Points, in no order, along strands that fork, close into loops and pass close to each other.
Two points are linked if the straight distance between their rows is under 35.9. Some points are linked to none.
zela: [ 20   7   1 -20   5   8 -18   1  11 -24  10  -4   2   9  -6 -10 -11 -10
 -12   2]
Norur: [  2   0  11  11  -1 -14  18 -22   0   4   9  -4   5  19 -13   1  14  -5
   7  -4]
pege: [ 18  14  19   2  -7   3  -5   0 -23  -8  21   9   8  -3 -12  -5  -4 -18
 -10   5]
kud: [ 26   9   8 -12  13  17 -16  23  -5 -13  14 -10   9 -23  -3  -4 -12   6
  -3  -1]
muz: [ -5  -3  -9   2  11 -17   0 -14  11  22   4   1  -5  -9  19  19   3   7
  -1 -17]
zar: [ 13  -8   2  21  13 -11  10   4  -1   5   5 -18   1  -2  11  -8  24   2
   3  -7]
kaloz: [  8  -8   8  -1  13 -13  -4  -6  20  -1   8  -3   3  -7  -2  -3   9   5
  -2   1]
Sepe: [ -5  -8   3  -1   5  -9  12  -2   0  -3   0  14  -2  10 -11  -7  -1  -3
  -1   3]
Vebeb: [ -1  -1   8   7  -4 -14 -12  26  -4   0   2  11  -5  -8   2  -1  -7  10
  17   3]
sav: [ -1  11  10 -17  -2   8   4   2   6   5  -3  -4   4  -5  -2  11  -6 -15
 -10 -16]
kevu: [-27  -5 -28  -2   2   7  -3 -18  13  12 -25  17  -5 -12  17  12 -18   3
 -13  -9]
Vudi: [-20 -12 -17  15  -6  -1   5 -11   2   7 -16   5 -14  14   7  -1   2  11
   7  10]
ranen: [ 14   5   6  -2  10   7  11  20  -9  -8   1 -20  11  -7   5   3   7  -9
  10 -16]
bapef: [  6 -10  -4  -9   0  -2  -8  18  -2   3   4  -8   5 -17   0   2  10  15
  16   0]
lafi: [-13  -2 -13   6  -9   8 -15  -4  11  14 -10  10  -9  -8  12   7  -6   4
  -4   8]
rer: [ -4  -4  -3 -12  -6 -11 -17  11  13   5  -1   0   5 -19   0   6   2  10
   7  -2]
dotig: [ -7  -2   0  -5  -9   3  -2 -31  21 -13  -5  -7 -15  13   2   0 -11  -4
  -5   7]
vegeg: [-22  -6 -14  25  -2 -26  18  -8   1  21 -19  -3  -4  16   1   1   9  22
   3 -19]
Pema: [-21  -4  -6  18  -4  -9   6 -48   6   3 -12  -1 -13   0  13   4  -8  -2
 -16   4]
rikid: [ -1  -6 -16 -13  21   7  10  -5  13   3  -2  -2  -7   7  16   1   6   6
  -4  -5]
vuk: [-16   0  -7  -6   7   3  16 -24   4   8  -8   7  -8  13   6  11  -8 -13
 -16  -9]
lilet: [-16 -10 -17   2  -2 -10  -4  -3   7  -3  -9  15 -11  16   9   1  -3   3
  10   6]
dutop: [ 11  -5  -1  -9   9 -14  -9   3   0 -21  14 -10  15   7  -3  -3  18  -9
   6   1]
piv: [ -9  -4  -8  -8  13   4  22 -14   1   7  -6   0  -9  18   6   6   1  -4
  -3 -10]
Pur: [ 10  -4   9  -7   7  15   8  16 -12   3   5   6  -6 -10 -10  -2 -13  10
   2   0]
Butum: [ -1   6   6   5  -1  -1  10  22   5   1 -10 -15  -6   4   9  -1   6   4
  19 -12]
Vopes: [ -8   1   7  -8 -18  13   3  -2  -2  -7  -9   7  -1  -1 -15 -17  -3  -2
 -10  20]
Fimi: [-12 -12  -8   8   1 -25  -1  -7   7   8  -6  -6  -6  -6  14  -2  16   9
   1  -2]
pese: [-20 -10  -6  -2   5 -17   2 -11  11  -3  -7  17  -1  14  -7   1  -4   0
   3   3]
dapod: [ 13   5  -3 -21   1   0 -14  -3   5 -15   9   1   4   7  -1  -1  -5 -24
 -18  -7]
vaner: [-27  -6 -27  14   1  -7   0 -13   7  20 -23  21  -4 -14  19  17 -16   6
   2 -19]
lolo: [  5   3  11   2  -1  19   1  18 -21   3   2  10  -4  -9  -9 -10 -12  11
  -4  17]
laz: [-21   0   0  -2 -22  10   3 -15   3   6 -19   2   3  -4 -14  -3  -2  -1
  -9  11]
kazo: [-15  -2   1   8   0  -7  21 -17  -1  20 -12  -5  -3  -4   0   3   8   3
 -10  -8]
Sagup: [  4  -2  -2   8   3   3  13  20  -7  21  -6  -1  -6   2  -1   7   0  25
  22 -13]
Rivon: [  4  -2   4  -8  -8  -2 -13 -25  22 -15   8  -5  -7   7  -8  -3  -3  -2
  -3  10]
diso: [ 15   5   7  -6  20  -4  -4  34  -6 -12   9  -1  22 -16  -5  -6   1   4
   3  -4]
dovir: [ -7   5   8  -9 -17  -1  -4  -3  -6 -11   0  11  -2   6 -16   1 -18 -16
  -3   0]
Lalad: [-15  -6  -3  13   1   0   4 -33  19   2  -9   3 -17  11  13   1  -7   1
  -9   9]
nukav: [ -3   6  -5  -2 -13  12 -18   0   7  11  -4   7  -1  -7   2   5  -4  -3
 -16  10]
lag: [-18   1 -26  -6 -12  13 -17  -5  16  12 -19  11  -6  -9  18  12 -13   2
  -9  -1]
nore: [  3  15   6 -18  -9   2 -15  -1   3 -13   3  10  -1   9 -11   2 -23 -21
 -15  -6]
fod: [-26  -9 -18  19  -2  -9   2 -24   2  13 -21   9  -8  -3  12  16 -13   7
   5 -12]
dumes: [  9   5  12  10   6   5   7   6   7  -7   2 -12  -8  12   7   0   1  -2
  14  -3]
tokob: [  6  -7 -10   4   4   1   4  16  -8  19   1  -4  -4 -12   8   4  10  16
  12  -7]
Dunag: [  9   8   2  -3   0  15 -14  18 -14  -3   8   6  -1  -8   3 -11  -5   1
 -11  17]
pez: [  4   0   5 -16   4  10   9  -9   9  -3  -1 -14   3  -5  -4   0   4  -5
  -9  -9]
zap: [ 15   4  -3 -14  -4   8 -23   9  -1 -32  10  -8  -4   6   3 -10  -8  -6
   0  11]
doku: [ 17  13   6  -5   4  19  -2  16  -7 -14   5 -22  14  -2   5   0   4  -9
   5  -2]
gibeb: [  6  15  12 -12   6   1  -7  33 -12  -2   4   2  14 -16  -7   3  -7  10
  11  -4]
zula: [ 13   0   6  -1  13 -10  -8  19  -7 -16  13  -2  20  -1  -7 -10  14  -2
   7   7]
Tokif: [-10   1   6  13  -8  11  12   1 -12  21  -7  15   1   3  -9  -1   1  -1
  -8  12]
Ner: [ 15  -1  -3   7  17  -3 -10  24  -2 -13  10  -4  12  -1   9 -11  14   6
   8  13]
Bofak: [  1   0   9   0 -12  -1  -2 -28   3   9  10  -8   5   4 -14  17   3  -1
   7   1]
kono: [ 12   9   0  -4   4   2 -18  20  -8  -3  10   7   4  -5  14  -2   2 -10
 -11   5]
zinoz: [-20  -7  -7  15   2 -15  27 -13  -6  25 -19  -7  -7   4   3   5   6  14
  -1 -20]
lemi: [ -4  10  13  -1  -6   8   5   8   1  -2  -7  -2   9   6 -12 -11   9   4
   1  19]
zonek: [-10 -12 -11   5  -1  -2   6  10  -4  10  -8   8  -1   7  -9  -7   9  23
  12  12]
Mubad: [ -1   1  -2 -11  -4   0 -11 -21  11   8   8  -3   2   5  -6  26  -6  -1
   5  -9]
Kizis: [-11   6  -2 -10  -4   5   5 -14   3  10  -7   8   1   5  -3  10  -5 -19
 -19  -8]
soze: [  4 -10  -7   9   4 -14  -6  -2   0  11   5 -13   0 -13  16   0  24   2
  -2   1]
nenu: [  3  -1   0  -6   4  -1   0 -12   6  19   7  -4   0  -8   2  25  -2   1
   2 -18]
vabon: [ -1  -8  -8  -3  -6  11   2 -11 -11  -3   4   9 -14  18   0   5 -10  -6
   3   5]
dosip: [-16   0   4  14  -5  -8  17 -40   3  12 -12 -10 -11  -7   8   6  -4  -1
 -16  -6]
meba: [-13   0   3   3 -16  -8   1   1  -5  15  -8  -4   2  -2  -9  13   0  -1
  11  -7]
Lugup: [  7  -8 -20 -21   8   9 -11   5  -1  -3   0   0  -3  -7  12  -5   8  -6
 -18  -1]
risu: [ -9  -4 -11   2   8  -9   9  17  -2  19  -6  27  -1   3   0  10 -11   7
  11 -14]
lod: [ 11  -3   5  10  13 -13  15  -1  -3  -5   7 -19   7  10   2   0  21  -7
   8 -16]
fuf: [ -4 -14   1  -6  -3   2   6  -9   5 -10  -5   5 -11   0  -6 -18  -3  -2
 -12  13]
lin: [ -8  -8  -3  10 -10 -23 -10  15 -10   3   1  19  -5   0  -1   8 -11   3
  18  -5]
tegi: [-16 -10 -13   6  -3 -17 -11  11   0   8  -8  29   1  -2  -1  12 -15   8
  17  -6]
zive: [ 19   5  15  15  11   4  15   5  -7 -13  10  -2  -1  11   7 -13   5 -19
  -5   1]
vavu: [ 10   2  14   6  13  -4  17 -11   6  10  10 -13   7   6  -4   9  15  -3
   4 -14]
noget: [  2  -8   2  -7   6 -13 -14   7  13   2   5  10   4 -13  -1   0   2   3
  -5   3]
fem: [ -9  -2   0  -8 -22  12   4 -27   1   9  -5  -9   2 -11 -13   0   5   1
 -11   6]
deto: [-5  0 -6 -5  5 10  7 18 -5  6 -7  4  7  6 -4 -9 14 12  1 14]
naz: [-11   1  -4  12  -3 -20  11  17   7   8 -14  -6  -5   8   9   0   8  11
  18 -14]
Tiso: [-10   4   7 -10 -14  -3 -12   3   5 -10  -6   4  -2   7 -11   6 -18  -5
  11   2]
duv: [  6   0   5  -9 -19  12   2 -28   0   0   9 -18   5  -4 -14   2  11  -1
  -1   6]
vofat: [ 23   6  16  12   5   0   2  10 -18  -8  19   0   7  -2   0 -11   7 -16
  -6   4]
nefe: [ 22  21  13   4   2  16 -11  18 -23 -31  15 -18  16 -17  -5 -19  -4  -6
  -6  13]
sidu: [  2  -1  -2 -12  14  10   4 -10  23  -3  -4  -2  -7   1   9  -5   1  -1
 -17   1]
Loti: [ 22  19   5   4  11  26  -7  24 -14 -24   8 -23  21 -12   2  -8  -2  -6
  -1   9]
bub: [  9  -4   9   4  -9  -7  10 -27  -2  -8  16   4  -1  11 -13  -7   8  -9
   2  10]
fozu: [ 14 -11   4  -7  11  -5  -1 -14  13 -17  10 -19  10  -2  -6  -6  15  -4
   4   1]
pizal: [  9  -3   6  -6 -12   1  -3 -20   4 -20  14  -2  -1  10 -13  -9   0  -8
   1  12]
Fiten: [ 14  12  -4   1  16   4 -12  31  -4 -10  10   4   7   0  19  -5   4   0
   5   7]
tir: [ 10   0   6 -11   6   2  -1  22 -16   0   9   7  -2  -9  -7   7 -15   4
  12 -12]
faned: [  2   6   1 -11 -11   7 -20   9   1 -17   3   2  -9   8   1  -2 -16  -1
   5  11]
salid: [-19 -10  -8  15  -1 -28  10   2   9   8 -17  -1  -8   4   7  -5   8  14
  11  -9]
zum: [ 23  21  20  -4 -12  15   0   0 -21 -19  19  -2  12  -9 -14 -13  -5 -19
 -11   5]
Rik: [ 16   2   4  -3  -4  10 -10  -4 -10  -8  17  -5  14  -1 -10  -8  14  -4
  -6  18]
rano: [-14 -10 -16  25  -7  -4   5   6  -5  14 -12   9 -12  20   0  -3   2  19
  14   7]
vip: [ 18  28  20   0  -5  19  -3  12 -33 -22  18  -8  11 -10 -12 -12  -9  -7
  -3   8]
vuke: [ 14  -1  10   6   9   8   9   7   5 -20   1 -10 -11   5  13 -11  -1 -11
   2   0]
miv: [  2  12   8   2 -13  14 -16  10  -3  10   0   8   5  -7  -2  -4   1   1
 -17  21]
Pifod: [ -5  -6  -6  10   5  -7  22  19 -11  25 -10  10  -3   4  -5   5   1  15
  12 -21]

A tip is a point with one link. Name the tips that can be reached along the links from each point below, in the order of the rows.
risu | Vebeb, fod
zive | ranen
Sepe | muz

A fork is a point with three links, a tip a point with one. Leave the first point through the second and follow the links. Name the first fork or tip that comes.
Norur / bub | salid
tegi / risu | zula
rer / bapef | Vebeb
deto / zonek | Vopes
salid / naz | ranen
fod / vaner | Dunag

Name the points in between on the shortest way along the links from the first point to the second, in order.
Fiten / Sagup | Ner, zula, dutop, fozu, kaloz, noget, rer, bapef, tokob
kevu / Pur | lag, lafi, nukav, miv, Dunag, lolo
Norur / pege | vavu, lod, zar, soze, Fimi, salid, naz, Butum, dumes, vuke, zive, vofat
fuf / muz | Vopes, laz, fem, duv, Bofak, Mubad, nenu
Rivon / ranen | dotig, Lalad, Pema, dosip, kazo, zinoz, vegeg, salid, naz, Butum, dumes, vuke, zive, vofat, pege, zum, vip, nefe, Loti, doku
rano / duv | zonek, deto, lemi, Vopes, laz, fem
